A landscape with many valleys, sampled at points; each row gives a point and its height.
A ball rolls from a point to the lowest of its 6 nearest points, and stops where none of them is lower. Distance is the straight distance between rows; heights are no part of it.
<1285> (h 35.1): [  6 -18   5   9   4  -5 -13  -1  -2   0   2   6   6   6  -1   1   6  16
  21  -7  17 -10   2  -1   1  16   6   1 -17  -1   7  10  -3  -9   8  -8]
<940> (h 32.9): [ -1  -5   4   1   7  -1  -6   3   3   8  13   1   4  -2   9   6  -8   4
   7 -11  10  10   3   9   2   5  -2  -5  -4  -3  -1   8   4  -1  -1  -5]
<300> (h 26.5): [  0  18  -9  10  -3   3  13   9  -4   3 -15   2   1  -3  11  -2 -14  -7
  -3   2  -6   3  -4  -5  -5   0   0  -3  18   4   5 -21  -3   3 -12   4]
<1302> (h 41.0): [  9  10   8  17  11  -7  -1   1   1   7  -5   3 -13   0   0   7  -5   7
  11 -16   5   3  -5  -2  -4  11   4  -2   4  -1   7  12  -1   1   3   3]
<135> (h 40.1): [  3 -21  14  -9   4  11  -7   1   3  -5   6  -3  20  -4 -17   5  11  16
  -2  -4  11  -8   2   8  -4  10   6   5 -33   3   5  23  -3  -4   5  14]
<423> (h 35.8): [-15 -20  -2 -21   2  -3 -11   3  19   7 -12   2   6   3   4 -15  -9 -11
   3  13  13  14  10  15   6  -6   4  11 -18  -6  16 -15  14  -8  14 -41]
<1313> (h 42.0): [-19 -25   5 -27  -9   4   5   6  23  -1 -14  -1  18  -7  -7   0  -2  -9
 -13  10   5   6   6  26 -11 -10 -10   4  -1 -12  15   1  10  -9   1  -4]
<988> (h 37.7): [ -7 -24   0  -7   9  -2 -14  -2  15  -7   3 -10  16  -1   2   6  12  -5
   2   9   4   8   6  18   5   9  -5   5 -23   1   5  14   0 -11   1  -9]
<319> (h 23.1): [  2  20   2   5 -11   1   7  -4   2   0   0  -7  -6  -5   9  11   3  -4
  -6   4  -6  -1  -5  -6   3  -1  -3  -2   7   6  -3  -3  -3   4  -9  14]
<394> (h 38.6): [ -1  12   9  -7  -4   0   7 -20  -6 -15  14  -6  -4  12   6  17  18   1
 -14  -1 -19   3   5 -12  11  -9  -3  -6  -2   3 -18   3   0   8   1   9]
<944> (h 41.9): [ 15   3  -1  15   1  -2  -6   6  -2   9  -4   7  -1  -2   3 -10 -13  10
   6  -7  11  -4 -13   3  -3   7   4  -3   3   2   8 -10  -3  -4   0  13]
<192> (h 48.2): [ 8  8  5 12 15 -5 -8  5  5  4  7 -6  0 -2  2  9  9 -5 -2 -7 -1  4 -3 -8
  9 -1 -9 -9  0  8  3 25 -9 13  2 13]
<1275> (h 44.3): [-14  -9   1 -25 -14   4   9 -14  -1  -5   7  -4   5  -1   2  13  12  -4
 -12   7  -9   0  12  14  -3  -7  -4  -2   5 -13 -15  -6  -9 -10   2   9]
<212> (h 23.9): [-12 -14  -9  -2  12 -12  -9   0  11   9  -2   3   9   1  10  -7  -8   1
   4 -11   0  13  -9   2   3 -10  -4  -2   1  -3  -4   0   9   1   0 -11]
<524> (h 42.5): [ -6  22   5  26  23  -2   1  -3   2  -3   1  -2 -16   8 -11  -9 -11 -30
  -2  -3 -26   6 -16 -28   0  -1  -6   1  19  14  -5  10  -8  10  -7  -1]
<163> (h 13.8): [ 16   5  17   2  16   0  -5  12  -7   5  12  -5  -9   2 -12   5   4   8
   4  -5   0 -10  -8  -9  -2  12   7   4 -11  11  14  40 -12   2   4  18]
<363> (h 39.1): [  3  -6   9  18  22  -3 -21   3   1  13   6   0   1 -10 -10  -8   3   8
   9 -10  10   2   1  -1   7  18  -2   1  -3   3  13  23  -4  -5   6  -2]
<861> (h 28.6): [  3   6   2   6  -3   6  18   6  -6   0   2   7   1  -2 -10  14   9  -7
 -17   4   1  -6   0  -6  -4   2   1  -7  19  10   0  -3  -7   4 -10  21]
<295> (h 29.7): [  5  -6   1  10  15 -11 -32   2   0   8   8   8  -6   2   5  -5   5  15
  20 -15  15   0   8  -3   3  15   3  -3 -12   4   2  21  -3 -10  17 -14]
<275> (h 44.2): [  1  12  -3  -5 -16   6  17  -9 -11 -14   7  -3  -5   0   5   6   9  -2
 -14   1 -10  -5   9  -9   7 -11 -11   2   7  -4 -17 -17  -4  11  -4  12]
<1404> (h 42.3): [ -5 -14  -1 -13  -4   4  -4  -9   2  -9   7  -3  11   1   8  10  10   1
   4  12  11  12   6  13   4  -8  -5  11 -15  -9  -9  -5   4  -9   2 -13]
<35> (h 44.6): [  2  17 -10  19  12  -6   2  -2  -9  10 -11  -2  -2  -4  20 -12 -10  -7
   3 -12  -8   8 -15  -5  -1  -5   2  -2   3  -3  15 -11   3   0  -6 -12]
<88> (h 56.8): [  1  -8  -3  22  23  -9 -13  10   7  16   7   3  -2  -9 -13 -10 -10 -14
   1 -10   2   2 -14 -12  -3   7 -16  -7   8   0   1  14  -2  -3  -6   7]
<12> (h 38.9): [ -7 -35   2 -12  -8  -2  -5  -1   9  -6 -10   3  11   5 -14   8   6  16
  -1   8  23 -13  -2  22  -3  -6   6  12 -18 -10   3  -6 -11  -9   7  -7]
<48> (h 43.7): [  2 -18  -5  13   9 -10  -7   6  13  15  -5  -1   9 -14  -8  -7  -8   9
   9   1  17   2  -7   9  -9  11  -1  -9   6  -6   7   0  -4  -2   2  11]
<793> (h 32.4): [-17 -18   2 -28  -7  12   4 -17   7 -10   4  -8  11  -1   1  10  13  -1
 -20  12  -3   4  13  12  -4 -10  -6   4 -19   0 -10   6  -2 -10   6  12]
<715> (h 12.3): [-17 -11 -14 -11   2 -11   1  -4   9   5  -9  -3   7  -7  15  -8 -12  -7
  -5   4 -10   8  -3  10  -1  -5   2  -2   6  -7   3 -16  10  -3   2 -24]
<1364> (h 40.2): [ -1 -10   6   7  14  -6 -11   7   9   8  21  -8   9 -16 -10   0   7  -4
   0  -5  -2  -1  -1   7   5   5 -16 -10  -4  -1   4  28   0  -4   3  -1]
<667> (h 35.9): [  8  12  11  -9  -7   5  11  -5  -4  -8   4   0  -6   8  -3  18  12   5
  -5  -3  -4 -12   0 -10   0   3   8   4  -9   1  -3   9   1  10   0   6]
<505> (h 29.8): [ 12   3   8   3   6  -7  -9   7  -3  -1   4   5  -7   0  -3  10   7   8
   6  -9   8  -8   5  -2   1   9  11   4 -14   9   8  26  -2   1   8   3]
<989> (h 38.3): [  8  -5   3   3   0 -10  -9   3 -10   6  -2   5  -4   7  -1   6   0  21
  11  -5  14 -10   3   9  -3   8  14  10  -7  -4   6   1  -3   6   5   3]
<149> (h 48.8): [-19 -10   2 -22  -5   1  -2 -12   8  -9   5  -6  17  -4  11  11  12  -4
 -17   9  -3   2  13  12   3  -6 -10  -3  -5 -11 -17   0   7  -4   6  -4]
<343> (h 48.9): [  9  40  -1  12  -4  -3   5   1 -11   2  -1   7  -7   8  15  -9  -4  -5
   8   2 -14   5  -5 -22  12   1   6   0   3  12   6 -11   5   3  -4   7]
<1338> (h 30.4): [ 15  12  18   9  11   5  12   7   2   4   2   1 -12  -1 -14   4   4 -10
  -1   2  -4  -5  -5 -11  -4   9  -1  -4  16  20   4  14  -8   4  -9  21]
<66> (h 36.0): [ -5 -19   5  -9   4   3   5   5  21   8  -5   1  17 -18 -11   3   6  -4
  -6   1  12   8  -4  11  -3  -7   0   2  -9 -10   1   7   3 -10  -4  -3]
<178> (h 40.7): [ 18  -2  12  14   7 -10 -13   5  -7  10   8   5 -11  -2  -2   1   0  18
  15  -4  16  -8  -2  -9  -6  21  10  -2   3   3  16  22  -8  -7  19   7]
<556> (h 45.6): [  5  -6  -9  -1  -2  -6   5 -19  -2  -4   5   5   1   8  13   9   2  12
   0  -6  -1   3   6  -7   9  -9  -5  -4 -13  -4  -8  -2  11   8  -2  -7]
<1414> (h 30.2): [ 10   9   8   4   4  -4   2   5  -5  -1   6   6 -10   4  -1   4  -1   3
   8  -8  -1  -9   1 -11   0  10   7   1  -2  11   4  12  -4   5  -3   7]
<1492> (h 33.6): [ -1  -7  -4  14  10  -6  -3   8   5   5  -1  -4  -3  -1   2  -3  -8   5
   5 -13   3   4  -3  -4 -10  -2  -3  -6   2  -9   2   0   1  -1  -5   2]
<1451> (h 22.8): [  5  -4   2  14  17 -14 -28   4  -3  -5  18   4  -2   6 -10  -1  15   9
  20  -5   3  -2   5   8   8  15  -1  -4 -20   6   6  34   1  -3  17  -7]
<877> (h 26.4): [-12 -29  -9  -9   6  -6 -16  11  18   7 -22   2  11  -4   4 -15 -16 -10
   1   6  10   7  -7  23   0  -1   0   1   2 -11  16 -14   6  -8   9 -31]
<934> (h 29.2): [  2  26  -7   9 -11   9   8   5 -20   0 -11  11 -15  10  -2  -5  -3   9
   9   2  -4 -11   3  -5  -6   2  12   2  10   0   2 -25   4   7  -8   8]
<1481> (h 26.6): [  1  27 -10   4 -10  11  17   4 -20  -6 -11  11 -10   3  -1  -2   0 -13
  -2  10  -4 -13   1 -13   3   6  -1  -4  17  11  -4 -24  -6   5 -15  14]
<166> (h 41.3): [ -1  -3  -2  17  19  -8 -18   6   5   5   6   3  -4  -6  -3  -8   1   5
   5 -11   1   1  -2  -6   4   7  -4  -1  -1   2  -2  23  -2   6   9  -7]
<1450> (h 55.3): [-14  -2  -7 -17 -16  -1  10  -6  -5   1 -13  -9   7  -6  17   2 -12 -20
 -12  17 -14   3  10   7   5 -22 -14 -10  11  -6  -9 -13  11  -1  -2 -10]
<376> (h 6.3): [ -2  10  -9  -3  -9   2   4  -6  -2  -5   2  -1  11   2  14  -2  -3  -3
   2   2  -1   4   4  -1  11 -15  -3  -9   6  -6   5 -23  11   1  -7 -13]
<1133> (h 39.7): [ -3  -8 -10   8  -2  -3   1   6   5   3  -3  -2   6 -17   4   4  -6  -8
  -8   1  -2   1  -5   4   0 -10 -12  -9  19  -4  -2  -4   4  -4 -15   2]
<471> (h 49.0): [ -8  -8   2 -16 -20   8   3  -7  -5 -15   5  -9   8   2   5  10   6   2
 -13   7   3  -4  10   7   3  -8  -3  -1  -1 -14 -16 -11   3   6   2   3]
<695> (h 34.6): [  9  33  20   1   3  10  22  18  -5  -5  -1   2 -25   7 -16   0  13 -24
   0  19  -5   3  -6 -25  -2   3   6  -7  12  24  -4   7 -13   4  -9  11]
<486> (h 49.1): [ 13  -7  11  19  15  -7 -11  10   3  12   6   3   5  -9 -14  -8  -4  10
   7 -11  16   0  -6  -2  -6  13  -1  -2   8   5  15  13  -9  -3   5   3]
<232> (h 36.4): [ -9 -25   0   1  15  -6  -9  11  16   7   8  -2  22 -19  -9 -11   2  -5
   4  -7   1   5   1   4   0  -1 -16  -3  -1  -2   6  20   1 -11  -1  -2]
<518> (h 52.9): [-14 -17   0 -14 -14   3  12  -2  -1  -3  -9  -5  12 -16   1   4  -5 -17
 -21   9  -7  -5   4  14 -11 -16 -10 -11  16 -11 -12 -14   7  -8  -4   6]
<1217> (h 45.2): [ -1  -1   0 -14 -18   9   6   2 -11  -9   6  -1   0  13   2   7   1  13
  -2  -6  -3  -6   5   7   1  -5  10   6  -4 -10 -20  -8   2  12   1  -1]
<70> (h 36.1): [  7  33  11   1   7  -2  -2  -2  -4 -13   7  -4 -16  13   7  14   7  -7
  -6   4 -12   4   0 -25  13  -6  -3  -2   2  19  -8  12  -3  11  -6  12]
<498> (h 44.5): [-12 -23  -1  10  30  -5 -19   8  10   9  16   1  12 -14 -12 -15  -2   0
   3 -16   3   4   4   2   6  19 -18  -7  -8  -1  -1  28  10  -5   5  -1]
<1382> (h 35.4): [ -2  -6  -2  -4 -14   5   9  -1   5   2   0   1   8  -6  -5   3  -5   0
  -5   1  10 -12   2  12  -4  -1   4  -3  12  -4  -6 -12   7   0 -14  10]
<1137> (h 42.8): [ 11  -1  -2  -6 -15   9   4   3  -7  -4   6   0 -12  10  -2   5   3  20
  14  -8   2 -12   5   5 -12   3  10  12 -13 -13  -6 -13   1   0   4  -1]
<838> (h 40.9): [ 15  31   0 -10  -6   1  14   0 -10 -13   1   0 -22  28  -5   6   7   7
  12   7  -3  -3   2 -17  10   6   5   2  -1  15  -1   7   8   9   1   1]
<1427> (h 42.7): [  6   3   0  -8  -4   0   3 -15  -2 -12   7  -5   1   3  10  15   6   1
 -11   3  -1   4   4  -4   5 -10  -7  -3 -12  -7 -17   6  -3  11   7   7]
<1441> (h 40.8): [ 15 -11  -2   8   5  -7 -12   6   0  13  -5   9   1  -1  -1  -8  -8  21
  19 -13  18  -5   0   8  -9   9  16   3  -3  -2  17  -2  -7  -8   9  -3]
<1344> (h 56.1): [ 18  40  -1   4  11  -4   3   2  -5   4 -11   4 -27  19   9 -16  -7  -7
  12   6  -9   8 -12 -22  -2   2  10   1   6  16  15  -3  -5   8   0   0]
<857> (h 35.7): [  7  34   6  -5  -3  11  14   7  -2 -10   1   6 -19  14 -12   7   5 -14
  -6   9  -5  -3  -4 -18  12  -1   4  -3  17  12   3  10  -3  11  -3   9]
<1388> (h 41.4): [-16  -1 -15  -8 -21   4  15  -8  -7  -4  -6  -6   8  -8   7  -4  -6  -7
  -8   8 -10  -5   2   6   1 -15  -5 -11  15  -4  -8 -22   7  -3 -13  11]
<611> (h 38.7): [ 10 -19   7  -3   0   2  -6   3  -6   0   2  -3   5   3 -16   7   6  16
   8   3  16 -16   5  14   1   7  11   7 -28  -1   3  12  -4  -3  12   4]
<642> (h 36.7): [ -4 -21  -9  14  12 -17 -10   7  12   8   3   2  13 -16   1 -14  -5  -8
   2 -10  -6  11 -14   6  -7  -1 -13  -5   5  -8   3  17   1  -8   2  -4]
<725> (h 35.6): [ -7 -17 -11  -7  -4   4   0   5   0   4 -22  -1   9   2  -3  -2 -15   2
   0   8  19  -8   3  24  -3  -6   8   1   0 -18   7 -24   0  -6   3  -7]
<91> (h 38.2): [-13 -17  -6 -11  -5  -3   0  -3  14   7  -4  -7  18 -17   3  -1  -2 -12
 -14   5  -7  13   5   7  -2  -2 -15  -1   6 -10  -2   5  12 -10   4  -7]
<364> (h 31.2): [-15 -20  -2  -4   7  -4  -7   4  20   5   1  -3  14 -16   5  -7  -1  -9
  -3  -4   1  18   1   5   8  -3 -16  -8  -4  -5  -1  13   8  -7   2 -14]
<1516> (h 38.5): [ -3  -4   5 -12 -23   8  12   4  -6 -10   4  -7  -2   6 -13   5   9   3
  -9  -1  -8 -14   9   4  -1 -10   1  -3   6 -13 -17 -11  -4   4  -3  17]
<506> (h 37.9): [-10 -22  -3 -11   7 -10  -9   0  11  -1  -6   6  10   2   8  -2   0   1
   7  -1  17   2   3  22   1  -2   6   5 -13  -4   7  -8  -2 -10   5 -16]
<636> (h 38.4): [ -8 -22   2 -10  -9  -1  -4  -6   6  -6   5  -2   3   7  13   7   5   9
   2  -1  10   1   6  16   6  -5   8  12 -15  -4 -11   1   8  -1   3  -8]
<421> (h 40.3): [-12 -24   7 -20   1   8  -1  -9  15 -15   6 -11  20  -2   6  12  16  -2
  -9   3   5   6   7  14  -1  -2   0   3 -32  -6 -10  13  -2  -9   7   3]
<278> (h 38.1): [ -6 -24   4 -14   3   5   5  -4  21   3  -3  -4  23 -10  -6  -1   5  -4
  -5   4   8   5  10  12  -4  -6  -9   3  -8   1   1  10   1  -9   2   2]
<83> (h 23.7): [ 11  16  10  -1   8  -4  -1   5  -7  -3   8   3 -16  -3 -10  15  -1  -4
  -3   3   2  -4  -1 -11   4  14   8   2  -4  18   4  29  -8   8   2  15]
<159> (h 40.0): [ -6 -19   5 -12   4  10  -8  -2   8  -3   6  -6  18  -1   0  13  11   5
  -9   3   3   2   7  11  -6   2 -11  -7 -24   8   3  18  -3 -13   4   5]
<1325> (h 37.8): [  3 -19   8   4   3  -8 -12   4  15   6  -4  -1  16  -9  -4 -10  -6  11
   5  -2  22   1  -3  12   3  11   7   4 -16  -3  10   1 -12  -9   1  -1]
<1014> (h 41.5): [  7   4   5   3  15  -9 -11  -1   1  -1   9  -3 -11  12   4  10  -2   4
  15 -14   3   1  -2  -3  14  13   1   0  -9  -1   3  22   3   0   9  -9]
<369> (h 11.1): [  7  18  -1   5 -12  15  11  -2 -10  -9  -3   4  -6   3   4   5  -5  -4
   3   8 -12  -4   3  -7  -4  -2  -5  -3   6   4  -4 -17   4   7 -11   8]
<211> (h 35.2): [ 10  43  11 -18   4   7  15   3 -11 -20   5  -4 -25  14 -16   9  13 -12
  -3   8 -11  -1  10 -16   6   0   3   0   2  22  -5  22  -4  13   0  13]
<404> (h 49.9): [ 14 -15  -7  19  19  -4 -11   3   0  24 -12   4   3 -14   3 -20 -12   6
  12 -11  25   1 -14  -2 -12   6   9  -3  11  -5  13   0  -4  -6  12  -1]
<609> (h 29.4): [-16 -22  -7 -15  -2   0   0   1  22   5 -13  -2  12  -8   8  -3  -5 -16
  -7  14   6  14  14  16   3  -2  -5  -2   0 -13   9  -4  16 -19   9 -21]
<1130> (h 4.9): [-10 -31  -1 -25  -4  22   0 -14  -3  -7   4  -5  18  -5 -19   0  10   6
 -20   8   0  -9   9  15 -17   1   3   7 -24 -14 -13   9 -16  -7   7   5]
<1340> (h 43.6): [  9  18   6  21   6   0   9  10  -2   3  -8  10  -9  -1   1 -12  -4 -10
   1   6  -5   3 -24 -12  -2   6  10   1  24  16  14  -1  -9   3 -13   6]
<629> (h 54.6): [  8  20  -2  23  15   1   3  -4 -10  10  -5   1 -11   8   8 -17 -10  -4
   8  -6 -13   7  -8 -15  -6   5   0  -7  12  10  11  -6   0   3  -1  -2]
<484> (h 47.4): [-11 -10   5 -22 -16   1  10  -4   6   1   0  -6  16  -3  -2  12  -3  -6
 -14   4  -2  12   2  14  -4 -15 -10  -2   3 -14 -12  -9   8 -12  -5  -5]
<742> (h 33.4): [ -2  -2  10  -8  -9   7  10  -1   0   2   7  -4   9  -7  -4   8   9  -2
 -13   3  -2  -5   0  11 -12  -8  -4  -1   2  -3 -15  -3  -5   4  -6  15]
<655> (h 27.1): [ -8   8 -12   2 -24  10   8  -6 -14  -6 -10   2  -5   1   3   2 -10   4
   4   8  -5 -10   5   3   0 -11   1  -2   5  -3   0 -31   5   5  -8  12]
<699> (h 31.9): [ 21  25  10  -1   4  -2   6  10 -10  -8   3  -6 -28  15 -11   7  -1  -1
  15  -2   1 -12  -6  -8  -1  10  13  11   3  18   6  13  -1   8   8   9]
<965> (h 50.2): [  3  18  -3 -11  -7   4   4  -6  -9 -11   5   2 -13  11  14   9   6  10
   1  -3  -4  -2   4  -5   9  -8   6  -2  -1   7  -8  -6   5  12   2  -5]
<224> (h 38.8): [ 14  42   4   5   4  11  16  19  -3   1 -14   4 -24   7 -17  -5  -5 -17
   6  17  -5 -11  -7 -22  -1  12   8   9  14  19   7  -7   0   0 -16   8]
<915> (h 44.4): [  9  27  -5  17  12  -1  15  10 -12   9 -15   9 -13  -1  -4 -17 -14  -7
   1   3  -9   0 -14  -7  -6   9  11   2  13   8  12 -12  -9   3  -4   7]
<370> (h 40.5): [  3 -11   1  -5   9  -4 -12  -3  -3 -10  13  -4   5  -4   6  20   6   7
   0  -9   5  -4   3  10   1  -3   0   5 -21   2  -9  16   4  -7   3  -6]
<976> (h 32.8): [  2 -16  -1  -6 -13   0  -2  -2  -5   6  -3   0   6   1   0   2  -4  13
  -1  -2  21 -10   3   9  -5  -1   7   9  -4  -9  -1 -11   6  -1  -6   1]
<59> (h 37.5): [ -3 -29  -3 -20  -3   5  -5   7  24   5 -22   9  15  -6 -16   0   0   0
  -5  22  17  -8  12  37  -3  -5   5  14  -4  -7   6 -13   0 -11   6 -16]
<1143> (h 33.8): [-12 -26   0  -1   4  -6 -18   9  23   7  -7  -4  16 -15   0  -6  -4   2
   7   5   9  11   3  19   2   8  -6  -4  -7  -6   3   5   5 -11   9 -17]
<112> (h 35.5): [  1 -10  -6  -4 -10   6  -3  -7   0   1   5   0   4   5  10  15   3  13
   2  -2  10  -3   5   3   2  -8   8  -1  -4  -1   3  -7   5  -5  -7  -4]
<752> (h 37.3): [  3   2   5  -5 -11   8   7  -7  -8 -12  10  -1  -7   4  -6  12  10   1
 -10   0   0 -11   5  -3  -8   0  -8   2  -1  -8 -18  -3  -4   4  -4   9]
<111> (h 23.4): [ -5  -5 -14   3   2 -11 -12  -5   5   9  -1  -3  12   3  13 -12 -18  -7
   2   1   3  15   0   9   4  -3   0   2  -3 -13   9 -23  14  -7   9 -26]
<702> (h 29.5): [-17 -19  -6 -15  -6   1   0   3  11  -7  -9  -4  12   3   7   2  -3 -10
   1  14   3  11  11  16   6  -5  -3   9  -3 -12  -1 -11  10  -9   5 -29]
<1361> (h 44.9): [  9  -8  -1  10  17 -10  -3   5   3  13  11  -5   5 -10  -6  -3   3   1
   1 -11   7  -2  -8  -4   1  13   0  -5   2  12   4  20  -5   8  -7   4]
<118> (h 29.0): [  3  -7  -7  -2 -10  -7  -2  -4   2   2  -2   5   6   8   6  -3  -7   7
   4  -3   7   1   1   6   0   1   7   1  -2  -8   7 -12   7   3  -4  -8]
<605> (h 34.9): [ -1 -25  -8  -3   4  -8 -14   7   9  18 -15   3   6   2   1  -8  -7   2
  10  -4  21   3  -7   8   4   6   2   9  -4 -12  11  -5  -6 -15   7 -13]
<817> (h 41.7): [-13   5 -15 -14 -19   2   2  -7 -16  -9  -6   0   5   4   7  -3  -5   6
   0   6  -7   2   3   6  12 -18  -7   0  -5 -13   1 -34  16   7  -1 -13]
<98> (h 39.6): [ 12  22   8  10   1  -4   2   2  -5  11  -4  13 -10  -2   0   1  -2   1
   6   4   4  -2  -6 -13  -1  -1   7   3   7   6   6  -8   0   4  -3   4]
<235> (h 42.6): [ -9 -13  -7 -12 -23   8  -3  -1 -10 -10   4  -3   3  15 -11   6   3   3
  -6   2   5 -11   5   8  -4  -7   5  10 -10 -16 -18 -17  -2  -3   2  -1]
<786> (h 34.1): [ -1  30  10   5 -12   0   8   0 -15 -15  -4   5  -7   5  -5   8   7 -10
 -16  18 -10  -7   1 -25   2  -7  -5  -9  20  10  -3  -6  -7   3 -18  11]
<337> (h 38.0): [  5 -14   8   0   8   5   4   4   7   6  21   0   7  -8  -5   6   4   8
  -4 -12  13   4   8   7  -3   5 -10  -7  -8   3   3  21  -3   6  -5  14]
<991> (h 37.6): [ -3 -12  -6 -10  -5  -7  -1 -10  -3   0  -5   1   3  12  13  -1   3   5
  15   1   3  11   1   8   6  -4  -1   2 -10 -12  -3 -13  11   7   0 -17]
<622> (h 34.4): [  3   9 -14   0 -18  10   0  -2 -18  16 -19   2   8   4   2 -13 -21   7
   1   1   4  -4  -2  10  -9  -2   9  -1   3  -9   2 -35   7   3  -3   2]
<130> (h 57.4): [ -1  -7  -5 -19 -18   4   5 -14  -8 -16   5   1   4   9   7   2   7   8
  -4   9  -7  -3   8   5   9 -14   0   9  -1 -19 -23 -18   3   7   5 -10]
<1300> (h 55.4): [ 13   7   4  18   6  -9  -5   8  -1  13  -2   5 -18  -3  -4 -12  -9   3
  14 -11   8   5  -9 -15 -13   6   9  -5  13   5  12  13  -2  -3   4   3]
<1384> (h 54.7): [-13   4 -17  -8 -17   4   5 -13 -13  -6 -12  -3   1  -7  14 -15 -17  -4
  -2  16 -17   6   1   4   7 -18  -6 -12  19   5  -2 -34   5  11  -2  -3]
<931> (h 35.3): [  9   9  -4   6  -8   4   4  -4  -6   7   2  -1  -6   2   4  -9 -11   6
   8  -2   3 -11  -4   1   1   0   9   2   1   3   4 -18   8   1  -9   0]
<106> (h 34.5): [  8   0   4  -3  -5   2   0   2   0  -4   0   1  -5   7  -3   8   8   7
   4   4  11  -9   0   2  -8  -1  13   3  -4   0  -4 -13   1   0  -7   1]
<1211> (h 33.9): [ -3  18  -7  12  -2  -2   0  -8  -4   1   3  -6  -4   2  12  -5  -7   4
   3   0 -18   7  -3 -15  11  -8  -1  -3   4   0   1 -15   6   1  -5  -4]
<1303> (h 36.6): [ -3  20 -13  28   5  -4   8  -3  -6  -2 -12   2  -7  -2  19 -17 -13 -11
  -1   1 -24  12 -16  -9   0  -4   5  -4  13   9   7 -24  -4   4 -15  -9]
<243> (h 40.4): [  8  24  -1  19   0  -2  -1   2  -9   3 -15   6   1  -3  14 -17 -17   3
   9 -12  -9   9  -9  -4  -3   6   7   3   9   4  22 -17   0  -2  -1   0]
<329> (h 53.9): [  5  38  -3  21   2   5  19   6  -7   6 -16  -3 -11   4   7 -12  -2 -15
   7   9 -16   4 -12 -26   3  -5   5  -1  12  18  18 -11  -4   6  -6  -2]
<422> (h 40.6): [ -6 -27   5 -23 -14   7   2  -5   9  -5  -1   2  15   2  -5   8   5   1
 -11   7  -1  -3  10  19   5  -7  -6  -1 -15  -6  -6   0  -2  -9   0  -1]
<1100> (h 42.2): [  3 -15   5  13  10  -9   2   4  11  14   7   5  11 -13  -4   6 -12   0
  -3   0   2  -4  -1   9  -4   0   0  -3   8  -1  11  12  -3  -3  -3  16]
<1052> (h 65.6): [  0   1 -11  19  27 -12  -5   0   1  11   6   8  -6  -5   3 -22 -15  -9
  15 -14 -15  11 -16 -10 -18   5  -6  -1   8  -1   1   4   1   2   7 -15]
<1004> (h 43.1): [  0  10   1 -10 -16   3   7 -18 -13 -21  17  -1  -4   7   2   9  18   4
 -18   0 -14 -10  11 -10   4 -11  -6   7   4  -2 -28  -8  -2   7   3  11]
<1122> (h 45.9): [ -4  22  -7  -2 -24   0   9 -15 -10 -13   3  -8  -5   4   8   3   7   3
  -3   1  -8   2   7 -15   8 -14  -6   0   1  -1 -10 -23   3  11  -2  -3]
<700> (h 48.7): [ -7  11  -1  -6 -30  11  11  -5 -16 -15  10  -5 -11  16  -9   1  27   8
 -14  -1 -28 -19  19  -8   3   8   2   5  12 -10 -24  -9 -17   6   9  10]
<1403> (h 16.7): [ -8 -18   6 -21 -13  18   7 -16  -5 -12  18  -9  10   8  -7   8  16   8
 -19   7 -12 -10  11   9 -10  -3   0   4 -18 -13 -34  -2  -7  -1   6   9]
<1156> (h 35.0): [ -1  33  12  13  21  -6   6   8   0  -2   9  -2 -18   0  -6   4   3 -10
   0   3 -12   7 -10 -25  10   6  -1   3  20  15   0  11  -4   7 -11   7]
<1518> (h 14.1): [  0  -4   6   9  18  -5 -20   0   2   1  12  -9   2   2 -11  11  16  12
   1 -12  -2   4   9   1   9  18  -9 -10 -12   7   6  43  -7   1  14   0]
<1286> (h 55.5): [ -2  24 -10  25  26   0   5   3  -5  10  -7   4 -13   7   6 -15  -4 -21
   5  -3 -28  11 -17 -26   3   1  -2   8  14  12   7  -9  -7  12   3  -1]
<619> (h 23.0): [  5   4  15  -4   6   8   7  -5  -9   0  13  -4  -5  -8 -12  12  11   7
  -5  -2  -2 -11   2  -3   1   1   9   0 -17  10  -1  29 -13   9  -3  28]
<1135> (h 33.7): [ -3 -13  -5   9   9  -7 -20  -4  10  17  -3   0   4  -6   5 -24 -13   4
  15 -11   9   4  -3   7  -5   2  -5   4  -5 -13   8  -1   5  -5   8 -14]
<457> (h 37.0): [  2   2  -7   4  -7  -4   8  -9   3  -4  -5 -14   7 -13  16   5  -2 -20
 -13   3  -9   4   0  -4   2 -13 -11 -13  18  -2  -7 -15   2   0 -11   2]
<1266> (h 27.6): [ -1  18   0  11 -16   7  18   0  -6  -4 -11   7  -9  -7  -7   7  -3  -9
  -7   8  -3  -5  -1 -14  -2  -4  -2 -14  23   7   2  -9  -7  -2 -19  12]
<1281> (h 45.5): [-17 -24  10 -34   2   2  -9  -2  18  -9  -7   1  10  -8   1   1   6  -4
  -9  11  13  12   7  21   0  -5   3  10 -24   2   0   1  -3  -5  19 -21]
<1452> (h 46.2): [ -3 -15  -2  19  12 -11  -6   3  14  12   5   5   7 -10  -2 -16  -5   8
  11 -13   7   6  -8   1 -13  11  -8   2   8  -7   5   8  -3  -7   6  -6]
<1466> (h 39.0): [  9  37   3  -1   1   0   9   0  -8  -3  -9   0 -25  16  -4   0   0  -4
   5  10  -6   6  -8 -24  14   0   2   1   6  17   2   4  -1   4  -8   7]
<134> (h 54.4): [ 15  25   3   9   8  -3 -11   0  -7  11  -1   3 -21   2   5  -3 -13   3
  15 -10  -4   8  -7 -15  -2  13   8   8   5  15   9   6   4  10   0  -5]
<219> (h 51.5): [  5  -5   2  31  23 -10 -20   1  -3  10   3  10 -10  -5   4 -21  -7   6
  19 -20   7   6  -9  -7  -9  13  -4   3   1  -1  -1  15   8   5  12 -16]
<761> (h 37.4): [ -2   8  -7  11  14  -7   5   3   7  -3   7  -5  -4  -5   9   2   2 -18
  -7  -8 -19   8 -10 -21   2  -1  -6  -7  13  10  -6   9  -3   0 -14   3]
<34> (h 33.0): [ -1  18   3   0 -17  17  21   2 -11 -16   9   9 -18   4 -14   5  17   3
 -15   4 -13 -15   6 -19 -11   1   3   1  12  10  -8   2  -8   3  -7  18]
<906> (h 41.8): [ -1  -5  -5  17  15  -5   4   8   9   5   2  -3   8  -7   0 -13   0  -6
  -6 -13 -11  10 -12  -6 -13  -8 -13 -12  16  -1  -5   9   3  -6  -8  -5]
<191> (h 43.2): [ -2  22 -11 -12 -25   9   7  10 -23 -15  -6   6 -20  16  -7  -2   8  18
  -6  -3 -20 -12   6 -13   3   5   7   8   7   0  -6 -13   0  19   4   6]
<1142> (h 45.7): [ -4 -11  -5 -16 -21  10  -6  -6  -6 -14  -6   8  -4  12  -3   2   1   7
  -3  -8   3 -15   3  15   3  -9  11  16 -14 -10  -9 -16  -1   4   8 -14]

Call two points neighbours if one is among the 6 nearest of the other. Go from one point of each pair to the other, from neighbour to neighbour, staying as low as possible. Name the highest point that can't be avoided.
<369> and <1518> => <1338>
<369> and <376> => <1211>
<1518> and <163> => <505>
<1130> and <376> => <752>

For each start below, name the point where the ball stops.
<486> => <1518>
<700> => <369>
<1441> => <1518>
<1344> => <163>
<524> => <163>
